Points on a hilly landscape, in no order, each with its height.
A ball rolls from a point to the lowest of its 2 nearest points, and stops where none of them is lower. Distance is the straight distance between rows; heights are no part of it.
k990: [ 18  20 -20 -35  -8  27   8   9 -18 -12  -7 -40   3  13   7 -43 -14  -3
  -4   7  17 -18 -32  -1  22  25 -11]  height 4.90
k428: [ -5 -21 -10 -18 -33  -5 -29 -22  20  68 -26  46  10 -21 -24  41 -31 -21
 -34  18  -3  26  26  26 -26  14 -25]  height 4.70
k524: [ 18 -15   0 -18 -28 -27   9 -27  30  55   2  27   3  12 -27  29 -30 -29
   5  33  -5  14   3  22 -29  51  30]  height 6.21
k698: [  0  45  -2 -10  14 -21  11  10  13  -9  17 -22  15   0  -5 -11 -28   4
  -3 -17  -1   6   6   1   8  -7  20]  height 6.84
k266: [ 18 -35  15  27  19  14  15   7  -1 -24 -23  14 -37 -34  10  20  46  -7
 -14  -5  38  30  13   3   1  -8 -24]  height 6.56
k677: [ 14  -3  13  14  31  -4  29 -10 -43  -9   9  34 -11 -20  -1  26  29  18
   0   2  17  11   3  -1  -9 -16 -35]  height 7.11
k712: [-24  33  -4 -24  -6  29   6  30 -32  26   0  -5  63   7   5  11 -42   2
  -8  -1 -33   2 -25   2  -3  27  21]  height 4.82
k817: [  5 -14   6  -6   3   8 -21 -22   8 -34  -4   0 -11   5  15 -39 -16 -18
 -10   6  12   5  24  20  20 -20 -16]  height 4.26
k610: [  4  53   1 -13  13  -3  25  -6 -15  20  -9 -16  36  13   4 -32 -16   1
  29   2 -52  -7 -12   0  -3  -4  11]  height 7.30
k474: [-21  15  11  29  19   9   2  15  28 -38 -20  13  17  46  24 -13  23  26
  23  -4 -26 -24 -21 -17  12 -12   2]  height 7.96
k278: [ 18   3  -1 -27   1  -5   7 -26   5   7 -28   5   6   4   5 -14 -12 -22
   3   5  11   3  -3  17  12  28 -10]  height 5.65
k371: [ -9 -35   0  19 -34 -19 -16 -50  26   6  -6   7 -28   6 -20   6  30 -12
  27 -13 -20 -45  -6  10  10   0  -1]  height 4.16
k65: [ 24 -37   7  -5  18  43   7   1 -17 -10  -7  -1 -24 -19  19 -11  23 -18
  -9   7  35  12 -15  -6  11 -13 -18]  height 6.25
k257: [ -8 -29  19  51  23  29  13  16  10 -75   5 -16 -27 -17  -2  -1  39   3
   4 -26  -8   4  -2  11  38 -14 -41]  height 3.79
k200: [ 16  21 -12 -10 -30 -40 -13 -46  20  67   7  -3   3  -4 -20 -33 -15  -2
  17  -2 -43   5  18  18 -11  26   8]  height 5.48
k645: [ 24   9   6  31  -3 -29   9  -8 -17 -47  11 -31 -33 -21  -8 -46  13   4
  17 -31  -4   6  16  -3  -7 -14  -9]  height 4.76
k689: [-27 -16   4  48   0  -7  -1   2  -4 -53   0  -2 -11  -5  -7  26  38  21
  14 -38  -3 -22   3  -6  11 -11  -2]  height 2.55
k667: [-28 -34  11 -17  11  27 -30  11  20  11 -31  28  37  16  22  17 -21 -19
   2  10   1  19   4   3  11   3   1]  height 6.82
k79: [-23  42   9  14  32 -11  17   9  -7  12 -18   3  38   4  11  -2   5  13
  33  -6 -67  -1   3 -10  -9 -31   8]  height 7.53
k545: [ 18 -53   6  -1   3   8  -2 -11  53  44 -27  15 -25 -21  -4  10   7 -41
  -2  13  20  44  11   1 -19 -15   8]  height 7.28
k705: [  7  -6   6 -21 -12 -23  -1 -43  -2  31 -31  23  17  -5 -15  -5 -28 -30
  17   5 -22  12  16  29 -14   3 -19]  height 6.00
k50: [ 11  23 -12  -9   2  -2   5   2 -49 -10  25 -11  -3 -10   4  -6  -2  19
 -17  -3  21  -2   4 -18 -11  -5   2]  height 4.00
k432: [ -8   9   1  -1 -12 -36  17  -1 -20  30 -41  34   6 -27 -19  64  25  10
   4   3   7  -3  22  11 -28   1 -12]  height 3.41
k736: [  7 -29  29  59  -5 -19   1  -2  30  -2  12  30 -59 -22 -14  47  47  -6
   7   3   1  -7  14  12  -8 -15 -11]  height 6.65
k393: [  0 -14  18  21   6   1  -7 -23  -3   3  38   5 -19   2  -2 -14   6  -8
  20 -13 -21 -19 -12  -8   4 -30   3]  height 5.24
k483: [-14  30 -12  -6  15 -23  31  10 -35  36 -45  17  31 -34  -5  55  25  27
   2  -3 -14  15  16   0 -17   2 -15]  height 2.72
k359: [ -9  26 -28 -18   0  28   3  20 -65  -8  -2 -14  31   3   6   4   5  37
 -11   5  21 -12 -15 -23  -4  13 -15]  height 3.40
k776: [ 20  11 -16 -19 -38  -7  -5 -21  10  77   4   5  16 -26 -27  -7 -44 -21
 -28   9 -21  47   5  14 -35  59  21]  height 6.50
k675: [-27  24  -2   1   2  13  -1  17  -8   3  21  13  38  36  16  18   1  36
   0  -3 -10 -29 -21 -16   7   8  24]  height 7.69
k525: [  3 -18   1 -22  -4  33 -20  -8  33  10  11  21  17  35  18  -5 -35 -23
 -28  43   9   8  -6  23  17  47  20]  height 5.71
k764: [ -7  -7   4 -17   0  13   0  34  14  11  -1 -15  25  13  12  19 -13 -13
   1   0  25  12 -14 -10  -1  27  54]  height 7.66
k18: [  4  21  19 -19  20  13   3  16   3  19   7   8  36  29  14 -21 -45 -15
  12  25 -21  20  -6  -1 -19 -13  23]  height 5.63
k507: [ 17  52  -5 -25  25  20  21  12 -34  26  11 -17  20  -7   6 -37 -20  10
   2   5 -21  10 -19  -8  -3 -20 -19]  height 7.07
k510: [ 13 -16  -4  -2   7  51 -25  14   4  -5 -17 -32 -22 -13  21 -48  10 -15
  -3   3  17  10 -13 -10  15 -23 -19]  height 5.97
k594: [  3  38 -18 -17 -36   9 -10  -8 -26  24  17 -25  31   3 -10 -26 -39   1
 -15 -10 -25 -18 -26   4   5  58  19]  height 5.86
k836: [ -1   5 -10  -8 -26 -21 -36 -49  22  29   4  -6   7   2 -10 -47 -22  -3
   6 -19 -33  -5  17  24  16   6 -13]  height 5.12
k136: [ -5  11  -9 -14   2  45   1  38   9 -51  11 -41 -21  18  10 -38  -6   1
 -14  22  21 -16 -20  11  38 -40 -33]  height 4.84
k580: [ 36 -28   2 -27 -18   3  -6  -3  -2   5  29  -2 -16  25  17 -30 -32 -31
 -12  41  26  14   3 -17 -39  20  46]  height 6.74
k914: [-11  32   5  29  18 -38  -9  -8  31  25 -18  11  -8 -26 -11   4  11  16
  13 -21 -42  11  26   2   4 -25 -27]  height 5.80
k396: [-19  18  13  10  48   3  33  36 -35 -16  -8  15  35  -5   9  25  29  42
  19  -2  -9  12  -1 -12  -4 -19 -17]  height 2.66
k142: [-14 -44  -9  17 -34 -20 -41 -55  57  13  14   7 -23  14 -18  -7  -3 -16
  15   6 -22 -14  28  19   7  -9   5]  height 4.83
k571: [  4  16   1 -21  18 -11  -5 -13  38  18  17  -1   6 -12  -7  -4 -39 -14
 -25 -16  -1  22   9  21  23  -4   0]  height 7.12
k192: [ 30   6 -17 -39 -40  19  -6  19 -33  24  12 -25   8  -7   9 -47 -55 -25
 -39  12  13  28  -6 -20 -50  20  31]  height 7.33
k99: [ 21  -3   2   3  43  28  41  26 -33 -21  17 -18 -18 -10  -6   7  40  24
  -1   3  35  10 -31 -23   3  -2 -17]  height 3.37
k318: [-25   7 -14  -6 -19 -12 -30 -13  45  35  -3  17  29   9 -14  23 -41  -6
 -18  -1 -22  11  15  19   9  40  12]  height 3.54
k518: [-15   4  11 -17   8  35  31  64 -52 -32  25 -25  14  11  -1   0  -8  13
  14  11  14  -9 -33 -13 -15 -54  -6]  height 6.19
k670: [ 17  15  -6   9  39   8  33  27 -24  -9 -25 -15  -3 -28   0   9  37  28
   5  -9  29  31  -6 -25  -6   4 -17]  height 2.73
k106: [  8   2  -6  -9 -10 -22   0 -16  -8  26   0  -4   1 -31  -9   5 -22 -19
  -3 -17   2  26  24  -4 -29 -16  17]  height 2.40
k979: [ -4  17 -12  -6 -22  10 -17 -37  -7 -12   8  15  19  44  14 -34  -7  15
  -8   6 -14 -41 -14   6  16  26 -11]  height 6.53
k763: [ 22  26   3 -12 -11 -35  17 -29 -36 -31  13  -7  -1  21   3 -44 -10   2
  15   4  -7 -23   6   1 -15   7  11]  height 7.16
k332: [-11 -13   5 -14 -17 -24   0   1   7  64 -39  49  15 -20 -26  65  -6 -16
  -3  17  -7  10  22  22 -33  -9 -14]  height 4.13
k535: [ 21  29   8   9   9 -13  40   2 -43 -57  24 -24 -17  18  -3 -43  10  17
  25   4 -12 -26 -19  -9 -10 -18  -7]  height 7.45
k447: [ -7 -11  -2 -32 -16  31 -10  10 -26  -9  47   1  12  15  11  10 -33 -10
 -43  11  27 -17 -14   7  16  10  20]  height 5.00
k648: [ -8 -39  -1 -21 -13   5 -16 -21  56  10 -10  26   5  22  -1  35 -16 -30
 -20  29  12  -1   9  36  30  40  15]  height 5.06
k694: [ -1   8  12  36   3  -9   3 -13   1 -51 -12   8  -4  32  12 -29  20  14
  28  -3 -13 -25   0  -3  -3  -6   2]  height 7.73
k626: [-19   6   5 -17   8  32   8  61 -10  -3   8 -11  38  21  19  21   4  25
   1   7  28  -7 -30 -14   9   6  28]  height 7.94
k111: [-25  11  22  27  43  14  18  69 -10 -46   4  -8  22  -7   8  10  12  33
  12 -19  -2  22   4 -11   4 -41 -12]  height 3.36
k781: [ -8 -13   0  21 -20 -33 -33 -35  36  26   2  10 -17  -8 -20   4  -5  -9
  17  -6 -21   6  36   7 -18 -20   4]  height 5.26
k346: [ -4   2  -5   5  19  27 -24  10  15   7 -41  -6   7   7  27 -25  12   4
  12  -1  -2   4  -8 -14  20   3 -23]  height 5.67
k988: [  0  15  12  30  15 -35  -9 -17  42 -13 -16  -2 -13 -12  -8 -34   6   3
  23 -28 -31  11  23  17  12 -20 -21]  height 5.49
k617: [  0 -20  -4 -11 -32 -27 -18   5  53  65 -54  24 -13 -21 -55  49  -2 -28
   5  22  -9  -6  25  24 -33 -14 -26]  height 4.79
k873: [ 34   6 -11 -44 -25   7  10  36 -34  -5  22 -40 -20  -4  13 -48 -39 -26
 -25  13  24   9 -16 -26 -43 -13  28]  height 7.09
k41: [-13  14  -4  42  45   8  20   6  11 -42   5  11  -8   8  -5   2  51  54
   1 -12 -18  -9 -17 -15  31  -2 -55]  height 2.18
k821: [  1 -16 -15 -19 -34  -6 -23 -11 -14  -9   2 -14   5   2   3  -1 -31 -23
 -21  -2  27   0  13   0  -9  30  34]  height 1.07
k286: [ 26  28  -6 -11   2 -37  25 -16   9  26 -42   8  -9 -18  -6   7  11  -7
   4   2  17  19  16  10 -14  25   1]  height 6.05
k248: [-13   1  14   2  44  17   4  30  23  12   3  24  11   9  21  21  15  18
  -6   1   3   8 -15 -11  30  -8 -11]  height 4.87
k30: [-11 -22  10   9  39  16  26  23  -3 -45 -11 -16   0 -24  -9  17  16  -2
   9 -30   8  13 -14   4  32 -25 -28]  height 3.14
k596: [ 31 -14 -13 -30 -32   5 -23 -23  -7 -10  35 -39 -34   6   9 -73  -5 -14
 -23   5  11 -26  -5  12  30   9   1]  height 6.23
k448: [ -3 -21  12  11   2 -12   8  -8 -31   0  -4   5  -9 -39 -11  25   4 -14
  12 -27   5  16  14  -5 -23 -32   3]  height 1.63
k687: [ -5  27  -2   6   2 -34  22   4  -8 -14   3 -25   6  -8 -11  13   0   1
  21 -26  -3  -7   5 -10  -9  -1  39]  height 6.55
k798: [-12 -10   7   1 -14 -13  -9 -46   2  37 -17  22  16  12 -12  -2  -8 -19
  42   1 -48 -17  -2   8 -16  -8  -3]  height 6.02
k902: [ -5  -1   1  41  -4  -3  -1  25 -19 -41  24 -28 -24  -5   2   8  36  23
  14 -22  13 -13  -3 -32 -10  -8  26]  height 1.53
k509: [ -2  48  -4  30  19   9  35  36 -34 -55  40 -32 -12  14 -11 -31  16  50
  12   7 -16 -15 -17 -22 -13 -42 -23]  height 7.71
k752: [  2 -17  -6  28  -7  13 -28  11   2 -25  23 -24 -37   0  20  -5  28   8
 -11   0  32 -14   7 -28   2  -3  31]  height 0.30
k954: [ 25  -6 -19 -20 -35 -38 -12 -30 -11  12  22  -1 -29 -17  -3   5 -16 -13
 -40   0  31   1  22  -4 -19  35  27]  height 2.21
k729: [-18  -3  -8  -5  13 -11  -5  12  42 -19 -43   3   6   0  10  26   9   4
 -10 -10  22   6  13  11  38  23  -3]  height 3.35
k210: [-21  30  -8  -3  -9   2 -22  -6  13  44 -14  36  44  20   7  18 -23  15
 -16  11 -39  -2  -8   7   6  56   3]  height 2.65
k847: [-12  -5   4  -7  20  -5  39  15 -42 -52  33 -10  11  10 -15  27  11  22
   6 -13  17 -24 -20  -7  12 -11   3]  height 6.04
k935: [-20 -36  12  -1   5  -8  -3  -1  39 -13 -19  23  -2   8   6  49  15 -13
  -6   6  26  -6  12  20  28   8  13]  height 4.17
k826: [-17 -10   3 -27  18  38  -7  26 -16  24 -31   3  39 -12  16  13 -17 -13
  -2 -10   2  21 -14  -7   7  -9  -9]  height 6.57
k53: [-20  -8  15  34  32   9 -14   4  17   1  14  31  -9  -3  16  19  27  24
  -3 -11 -12  -5  -2 -10  23 -26 -29]  height 4.39
k134: [ -4   1 -11   0  23  34  11  25 -50 -52 -20 -19   7 -13   2 -15  12  17
  -2  -4  27   9  -2 -12   4 -21 -47]  height 3.80
k870: [ 18   9  -5 -12 -25   7 -18   0 -19   0  40 -10  -8  32  19 -30 -22  -1
 -10  27   7 -22 -13 -19 -18  15  31]  height 7.10
k185: [ -7  27   2 -16   6  17  26  32 -37 -14  28 -39  11  10  -7 -24 -20   2
  25  -7 -23 -25 -32 -14  -4 -40   8]  height 6.54
k456: [-16  -4   1  52  28 -12  23   3   8 -34 -20  20 -20 -17 -23  38  62  45
   7 -22 -18  -6  -1   0  21   4 -64]  height 1.18
k187: [ 23 -30  -6 -13 -29 -36 -13 -41  19   6   4 -10 -43 -27 -16 -12  -1 -29
 -18  -8  24   5  26  19   2   7   6]  height 3.09
k494: [ 11   9 -15 -25   4  30  -3  15 -25  16  15  -8   7 -22  13  -7 -18   3
 -46  -4  38  24  -5 -12  -4 -12  -3]  height 3.58
k101: [ -7   8  -8 -26 -15  19 -12  25  21  19   4 -25  37   2  -6  -2 -57 -24
 -17  -6   1  31  -6   0  -8  28  42]  height 7.39
k468: [-24 -12  12  20   0 -21  -6   3  31  40 -29  25  -6 -11 -18  51  27   0
  29  -8 -27 -15  -2  -2   0 -11  -6]  height 3.83
k87: [-27  15  -1   4  -8 -30 -17  -1  43  64 -37  44  18  12 -11  47   5  12
   4  13 -44 -11   6   2  -2  18 -16]  height 2.81
k825: [ -7  38 -11   1 -14 -57  29 -22  -8  13 -14 -12   5 -18 -29  28  11   6
  22 -27 -27 -24   8   5  -8  10  22]  height 6.18
k290: [  5 -10  11  -8 -16 -16   1 -44 -10  15  26  11   2  21  -7 -12 -14 -17
  25  -1 -26 -30 -13   2  -3   2  17]  height 5.66
k867: [ 16  -5   8  -7   9  21  14  47 -11 -29  14 -32 -19  -1  15 -11   0  -4
 -13   6  42  13 -10 -22 -14 -25  25]  height 4.96
k591: [ -1 -15   3  23  12 -10  21  11 -26 -40  -9 -22 -17 -46 -18  20  18   0
   5 -44  18  21  10  -5  -5 -21 -15]  height 2.42
k249: [ 17 -24  -1 -31  -2   0  15 -31 -37  -7  30  -5 -15 -12 -10  -3 -14 -22
 -12 -12  15 -20 -20   3  15  -3  -6]  height 6.24
k230: [-17  19  -7  -1 -19  21 -16  22 -23 -23  42  -6  15  45  18  -2 -10  26
 -12  14  10 -43 -20 -20  -1  -3  27]  height 7.41
k31: [-17  -7  -3 -17  -7  39  18  77 -38 -52  19 -36   0  23   9   5   7  20
  -3  24  45 -22 -32 -12  -1 -30   1]  height 5.81
k306: [ 15 -26  -3  -7   2   2  -7 -15  16 -37   1 -18 -35 -22   7 -16   0 -26
 -28  -5  36  12  25  14  21 -10   6]  height 3.77
k218: [ -8  39 -23 -12  12   8   3  -1 -20  14 -18   3  27  -1   8   4   1  29
 -10  -8  -6  -4 -10  -8  18  27 -25]  height 2.71
k884: [ -9 -15  -4 -19  -6   5  -8 -12 -12  -3  28  25   7   0  10  36 -12  -2
 -44   4  35  -6  10  16  20  11   8]  height 4.45
k307: [-36   5   6  20  13 -20  -3  -9  57  -4 -30  25  17  36   6  13  15  15
  17 -20 -46 -24 -14  -6  24  -1  -4]  height 8.23
k191: [-28  10  15  22  17  12 -12  46  -9 -33   8   2  25  14  21   4  -4  22
   8  -1   5   3  13 -16  -9 -41  15]  height 3.94
k420: [ 15 -31   0 -27   0  24  -8  -7  34  38   2  22  15   8   9   0 -39 -36
 -28  29  18  47   6  11 -11  23  18]  height 6.11
k949: [ -5 -25   5  32  -8   2 -15 -44   0 -12 -12  24 -29  -2   0   1  40   4
  12  -9 -11 -31   1   9  21  -9 -37]  height 3.48
k3: [ 21 -14  16  -3  -1   8   2  -1 -40  -1  25 -23 -21 -14   1 -37  -8 -23
  22 -11 -10  -1 -16 -20 -23 -35   9]  height 5.62
k876: [-31  16   0 -23  -2   3   9  28 -35  21 -14  11  69  -5   9  43 -19  13
  -5  -7  -8   9  -1   4 -10  22  26]  height 4.38
k728: [ -3  11 -15   2   3   2 -27 -24  33  -2  17  11 -13   6  16  -4   7  19
 -38   5  12 -14  15  12  45  17 -10]  height 1.67
k877: [ 21  -9 -13 -42 -47  19 -19   9   1 -12  32 -50 -20  24   8 -65 -39 -31
 -17  23   8 -23 -19   9   8  13  19]  height 6.51
k470: [ 23  -3  14  20   0 -23  -9 -20  25 -22  19 -27 -36  -8  -4 -67   9  -8
  14 -24 -12   5  15  17  17 -21  -5]  height 5.11
k871: [ 13 -28   3 -15  -1   7  -8   6  36   4  17  -5   4  21   7 -14 -40 -35
  -3  27  24  41  16  -3 -26   0  49]  height 6.43
k757: [-17  14 -13  23  29  28  26  33 -56 -45 -10 -32  17  -7 -15  -4  41  45
  26  -6  -6   4 -15 -30 -10 -14 -36]  height 3.21
k167: [-18 -38  26  17  17   8   8  13   5 -33   4  31   2  22  17  37  37  11
  11   6  21 -19  -6   4  17  -3  14]  height 4.99
k378: [  4 -46   1 -18 -27 -17  -5 -28  40  29 -13  30  -9  10 -21  41 -14 -41
   1  30  15   3  12  29 -12  26  17]  height 5.68
k76: [ -4 -15 -27  -9 -42 -11 -44 -34  47  37  12  -1  11  -9 -28  -7 -55 -21
 -27   0 -18  29  30  34   0  44   5]  height 4.25
k835: [ 12   4  10  13  11  -9 -13 -13  14  28  -7  30  -4  11  18   3   3   0
   8  23   7  21  21  -8 -20   5  11]  height 0.31
k238: [-12  13   2  -4   2  -5  -7  -3   1  56 -18  35  29   8   8  32  -2   5
   8  15 -21   8   5  -4 -16  21  10]  height 1.64
k874: [ -5  43 -11  -3  -7 -24  17 -36 -22 -14   7  15  26  30   0  -7   2  27
   6  -3 -23 -37  -8   1   2  15   1]  height 6.85
k493: [  2  35  -3  17  28 -11  18 -10  -8  18 -26  15   4  -3   9   6  40  33
  23   1 -24  -4  -7 -13   3  11 -24]  height 1.81
k891: [ 20 -20  18  17 -13 -19  -3 -25 -14 -43  20   1 -28  29  14 -42   4 -15
  26  12   0 -22   6  -6 -18  -5  22]  height 7.46
k487: [ 24  20  -9 -23 -31   5  -7 -19  -8  59  15 -13  16  -3  -9 -36 -35 -17
  -6   7 -29  11 -20   5 -14  60  25]  height 6.17
k551: [  9   1 -12 -13  -1  31   9  17 -61 -56  11 -33 -15   2   0 -41  -3   7
  -4   7  22 -15 -13  -6   2 -32 -43]  height 4.24
k407: [ -7   0  12   8  23  37 -11  55  15 -26   6 -14  -4   3  26 -13  -3   3
 -10   7  24  19  -1 -11   6 -44   4]  height 4.48
k361: [  5  -9  -4   8   7 -11 -26 -25  60  17  -9  18 -38 -18   3   6  18  -4
 -23   7   9   8  26  21  35   2 -21]  height 2.76
k889: [ -6   9   8  32  10 -12 -14  10   4  -1 -44  15   3  -5  19   6  19  11
  19   0   4  24  30 -13 -24  -4   2]  height 1.49
k181: [ 25  -5   0 -39 -19  16   2  27  10  -8  36 -54 -23  10   3 -56 -42 -36
 -12  13  14   1 -23  -4  -5 -24  26]  height 6.78
k234: [-27  -5  -8 -18 -14  -2  -4   1 -21   3 -18  21  38  -3  -1  53  -1  11
 -16 -12  20 -11   1  11  14  29   0]  height 3.73
k358: [-11  15  18  39  22 -27  37  19   7  -9 -21  -3  -4 -23 -19  35  36  13
  38 -31 -31   6  -1  -3  -5 -13   2]  height 5.19
k237: [-22 -14 -12  -9 -23  12 -25   2 -11 -35 -15 -15  18  20  13   1 -14  -7
  -1  -6  17 -24   1  -5  10  11  22]  height 2.13
k553: [-10  -6   3  -4  -2  20 -25 -18  20  -8  11  27  17  49  25 -15 -14  -5
  -7  29  -3 -23  -2   9  19  12   5]  height 6.20
k733: [ -9  58  -9 -11  26  19  39  36 -56  -7  17 -36  29   4   0 -16  -4  29
  16  12 -32  -8 -21 -19 -13 -36  -6]  height 6.81
k989: [  0  39 -14   6 -17 -36  -1 -32  -7  39 -12 -16   9 -13  -9 -11   5   7
  24 -17 -43  -8  14  -3 -17   9  16]  height 5.83
k746: [-19  29 -15   8  27  29  28  33 -19 -37  -6 -21  22  30  -3 -11  30  49
  17   2  -8 -23 -34 -26  10  -8 -26]  height 3.81
k429: [ 13   8 -13 -26   0  30 -10  10  10  10 -30 -15  15  10  19 -21 -13 -14
 -11  10  19   7 -17   2  19  41   1]  height 5.29
k547: [ -5   4 -16   6  12  10  -9 -26  12 -39   7   0 -17  12  10 -15  23  24
 -19  -4   7 -31  -3  12  52   3 -31]  height 2.59
k66: [ 24  -4 -10 -25  -7   7   7   1 -14  19  17 -29  -7 -37  -2 -26 -28 -26
 -29 -25  20  30   2 -19 -22 -25  16]  height 3.04
k843: [ -2 -17  15   1  11   9  18   1 -15 -46  30   0  -8  27   8   6  12   0
   5   3  16 -35 -21  -4  17  -9  14]  height 5.61
k572: [-25 -10  -6  19  22  -6   7   6  14 -35 -46  21   1   4   4  34  48  29
   3 -10  11 -12  -2   2  35  15 -38]  height 2.35
k471: [ 14 -26  -5 -26 -33   2  -9  -1  -6  33  35  -9  14  10  -6  -7 -55 -34
 -12  19  -5  24  -7 -13 -45  39  63]  height 7.08
k620: [-19 -13   6  31  11 -13 -29  -9  54  21  -3  40 -32  -7   1  41  32  14
 -15   4  -8 -10  19   5  28 -11 -27]  height 3.64
k839: [ 22 -21  -1  -5 -41 -47  -3 -36   5  42 -11  20 -34 -12 -32  23   6 -24
  14  19   3 -13  18  11 -43   8   9]  height 5.95
k714: [ -3 -16 -18 -16 -27   2 -48 -36  48  10  13 -13   2  12  -3 -41 -34 -17
 -16   3 -11   8  25  28  27  20   2]  height 4.75
k369: [ 28 -50  25   9   8  -4  17 -13  32   3  -1   4 -42 -38  -9   2   8 -46
  -5 -10  18  38  11  11 -12 -33   5]  height 7.49
k601: [ 15 -22   7  24  -2  -2 -18  -3  12   4   8  -1 -31  -2  15   0  19 -10
   7   6  25  13  15 -18 -19  -2  31]  height 1.48
k98: [  4 -51  11 -15   4  21 -15 -16  25  15 -26   8   2   0   7  -8 -15 -48
  17   8   3  23   5   7  -2 -13   4]  height 7.06
k143: [ 13 -21  -8 -13 -44 -21 -15 -35  19  52 -28  29 -21  -4 -30  38   6 -26
  -3  24   7 -23   5  27 -13  26 -17]  height 5.50
k163: [  5 -17  14  32 -28 -52  -2 -31  18   3 -10  25 -36  -5 -29  24  15 -12
  26   7 -10 -13  30  18 -31 -13   0]  height 5.73
k338: [ 29 -32   4 -11 -11   1  -1 -28 -28 -21  21 -25 -39 -13   0 -47  10 -22
   6 -11   4 -22 -13   1  15 -10 -13]  height 5.94
k189: [-34 -15 -12  14  -2  13 -23  11 -11 -27 -13 -10  15  -1   9  22  21  14
   2 -27  16 -18   0 -13  18  -3   4]  height 2.88
k385: [ -9  -7  -9   6 -24 -27 -17 -25 -17  19  18  27 -12 -11 -10  49   5   9
 -18  -3  20 -17  19   2  -9   4   6]  height 5.10
k54: [ 35 -11   8  11  14 -13  21 -17 -13  -4   1  27 -43 -23   6  17  31  -1
 -18   9  43  17  13   2 -10   1 -15]  height 6.83
k452: [  7  21  15  -9  31   2  20  12  14  50  15  -1  15  -4   2   3 -16  -8
  18  -1 -23  22 -12 -12 -10 -15  29]  height 6.01
k916: [ -2  19 -13 -29 -36  32 -14  20 -23   0  38 -19  20  12  -4 -14 -56  -8
 -45   5   4 -16 -30  11   9  44  20]  height 5.47
k968: [-10  16  -1   1  17 -26 -18  -3  28  42 -34  21   5 -34  -4  18 -11  -1
 -10 -16 -20  36  31   3   0 -21 -31]  height 6.08
k819: [ 12   4  11  59   6   7  12  19  -3 -81  22 -34 -37 -10  -2 -31  29  12
  10 -26  -3   4   5   0  11 -11 -23]  height 4.31
k858: [ 23 -39 -11 -27 -46 -32  -4 -49  36  47  26   9  -4  10 -43   0 -44 -38
   7  24 -19  15  12  33 -24  43  21]  height 6.59
k528: [ 11 -14  -3 -18  -3  21 -33 -15  50  -9  18 -24 -14  11  10 -60 -22 -22
 -19  15   1   8  18  24  36 -11  -1]  height 4.69
k240: [-16  15   6  34  18   3  -3 -15  -2  -1  32   8  -5   6   0  -1  27  31
  15 -24 -34 -27 -17 -20  12 -27 -13]  height 4.85
k70: [  9  24  -9  26  27   4  22   2 -32 -10 -13 -19  -7 -16  -5 -14  42  30
  26 -13 -11   3 -11 -20  -2   0 -30]  height 2.57
k422: [ 16   5  19  43  17 -21  35 -24 -31 -23  13  27 -27   2 -10  13  46  23
  27   1 -14 -18 -11  -5 -14   2 -22]  height 7.40
k333: [-23 -13  31  51  20 -24  19  28  42  -6 -37  25 -13 -11 -12  48  48   9
  35 -19 -36   1  -2   1   5 -15 -22]  height 4.62
k633: [ -1  35   0  -6  35 -14  41  28 -31   5 -13   8  29 -14   7  36  18  31
   2   1  14  22   7 -11 -14   4  10]  height 1.82
k419: [-22  20   5 -13   4  33 -15  36  -3  17 -20   8  55  37  25  -7 -29   3
  10  20 -20   6 -16 -11  -7  13  19]  height 5.25
k567: [-20   0   3 -11  29  -1   2  30   3  29 -43  13  29 -37   6  31  -3   5
  -9 -23   1  42  14 -11   0 -20 -17]  height 6.34
k597: [  7  26  -9  -4  17  27  16  23   1 -28  11 -32 -12  23   6 -37   8  21
   7   7   7 -21 -35  -8  26 -14 -21]  height 4.40
k598: [  2 -15  -8  -5  -4  41  -4  47 -37 -48  23 -30 -27   5  23  -5  16  16
 -26  22  54 -10 -10 -21   1 -22   4]  height 5.39
k837: [ 26  13 -12 -26 -16 -11  10 -16  14  54 -22   9   6 -23  -9  10 -23 -17
 -31   2  19  36   6  11 -19  45  12]  height 6.42
k73: [  8  -5  24  49  -8 -38  13 -13  -1 -11 -14  36 -41 -24 -25  37  38   3
  14  -4  -8  -6  24  18 -22 -16 -37]  height 6.22

Where does a ball stop that starts at each point below?
k733: k633
k698: k821
k545: k448

Call two points neighbours if one is among the 2 nearest of the other. Go from one point of each pair to the other, from neighbour to neighbour, staying as low as possible. Name the highest point that can't be avoided.
k821 and k835: k189
k448 and k53: k346
k648 and k143: k378
k448 and k493: k50
k752 and k835: k601
